Each row is a point on a landscape with many valleys, with its height.
From any point a ball rolls to the lowest of the 4 points nearest to it. It stops when none of these is lower. Distance is the straight distance between rows; heights are no part of it.
muvu h=571: [ 75 107  44  99 111 106  88  97 125  99  94  85 106  91  88]
mif h=122: [112  99 133  96  87 115 124 110  90  71 122  73  88 110  97]
bir h=691: [ 87 110  64 112 105 101  93 103 117 106  86  94 107  96  95]
fum h=114: [105 103 134  98 102 106 109  99  89  75 117  89  97 110 114]
kibar h=549: [ 97  98  92 104  91  98  96  98 102 110  87 107 101  95  95]
bif h=228: [ 74 110  79 117  78 115  90  95 116  89  81 118 108  78 113]
zakom h=139: [116  94 120  85  92 101 108  97  88  95 109  92  91 107  94]
kedil h=444: [109  87  88  95 116  90 102 107 104 122 104 108  93 106  87]
vili h=616: [100 101  85 104 103  93  97 103 106 115  91 106 100 102  93]
moteg h=594: [109 101  94 104 110  90  96 102 102 113  95 102  99 108  98]
rad h=546: [ 94 110  96 117 107 100  92 102 101 100  85 106 109 101 115]
zan h=123: [119  98 125  88  99  99 108  98  89  96 115  86  90 110  90]
tibar h=180: [ 85 104  94 112  78 109  94  93 104  95  85 117 103  85 112]
fufaf h=131: [ 89  89  71  97 101  96 101 107 114 121  98 108 101  90  83]
padat h=116: [107 101 134  99  97 112 116 104  89  71 122  78  93 112 109]
Kinus h=556: [ 88  99  87  98  76 101  99  97 102 110  86 112 103  82  90]
mefo h=293: [ 95 104 116 106  94 111  94  96  95  85 103 114 108  98 130]
mulil h=608: [ 92 107  74 115 114  95  93 104 111 109  88  96 107 105 103]
napo h=41: [ 80 104  52 100  99 105  91 103 123 103  90  95 105  85  85]
vago h=561: [ 82 106  70 106  83 103  94  99 115 102  82 106 107  82  91]
Kof h=356: [119  78 102  85 119  89 109 104  97 121 120 104  84 105  84]
butar h=118: [120  99 114  95 120  87 101  99  95 108 110  92  95 116  95]
risi h=43: [ 92 108  99 116 100 105  92  97 102  95  87 110 110  97 122]
fak h=297: [101 108 128 104 118 101  98 101  90  82 111 102 108 107 131]
nosis h=126: [103 101 129  97  93 110 101  96  90  78 110  98  96 103 120]
Suk h=554: [ 78  97  69  97  81 100  98 101 114 110  88 111 107  78  83]
Pap h=119: [113 106 113 102 118  87  97 101  94 104 101  96 103 115 105]
zitok h=242: [ 97 104 123 105 106 104  96  96  94  85 103 110 107 103 130]
gokat h=367: [ 98  77  80  91 106  92 108 109 108 123 107 114  96  91  82]
malo h=473: [ 86  99  75 103  93  96  94 103 111 112  89 106 104  89  89]
Kote h=265: [106  93 110  88  75 107 102  97  86 101  99 104  94  94  94]
Fopud h=113: [117 103 125  96 108  96 103  97  90  92 110  88  95 115 100]
nonu h=261: [116  90 106  86 102  91 104  99  92 115 108 101  92 105  88]
supa h=545: [104 110 108 111 110  97  94 101  97  99  90 104 107 107 117]
bar h=644: [ 77  76  58  90 100 100 106 105 124 111 104 113 107  76  76]
petu h=117: [112 104 135  96 102 105 116 102  87  79 122  77  91 115  99]
Paba h=160: [113 100 113  96 107  94  98  98  93 106 102  98  96 111  97]
Zenik h=301: [ 98 102 110 106  87 106  95  94  96  93  92 110 101  97 114]
zedop h=207: [110  92 121  85  77 110 108  97  86  88 105  93  91  98  97]
lav h=120: [112 102 120  96 103  97 100  95  89  93 104  94  97 108 105]
tosu h=685: [ 83 109  71 113  95 103  90 101 115 101  83 101 105  92  99]
gor h=145: [124  93 121  83 109  94 116 100  89 100 127  82  84 115  83]
Namek h=100: [118 106 120 102 130  85 101  99  92 100 109  90 103 119 103]
zanoz h=420: [ 90 106  93 111  88 103  93  97 102 103  85 112 103  94 106]
dedo h=589: [105  96  98  96  95  94  97  99  96 114  96 106  98  98  91]
Bib h=89: [ 94  99 103 100  71 108  96  93  94 101  88 112 101  89 103]
Noli h=595: [ 78  90  48  92 110 104  98 105 127 106 101  99 102  83  79]
vusat h=565: [ 97  96  88  97  90  95  98 100 101 116  92 109 101  92  89]
dup h=580: [103 109  91 113 125  90  94 105 104 111  91  97 109 113 109]
dizi h=115: [106 107 139 101 113 104 112 102  87  75 126  81  99 112 116]
Reso h=254: [105  98 111  96  89 104  98  94  89  99  93 105  97  98 102]
Rosi h=108: [111 106 127 100 115  95 102  97  89  89 107  91 102 112 112]

For each start below, name the point where the ball stops.
kibar: risi
mulil: risi
lav: Namek
Kof: Namek
nonu: Namek
Paba: Namek
vago: fufaf
bif: Bib
zitok: fum
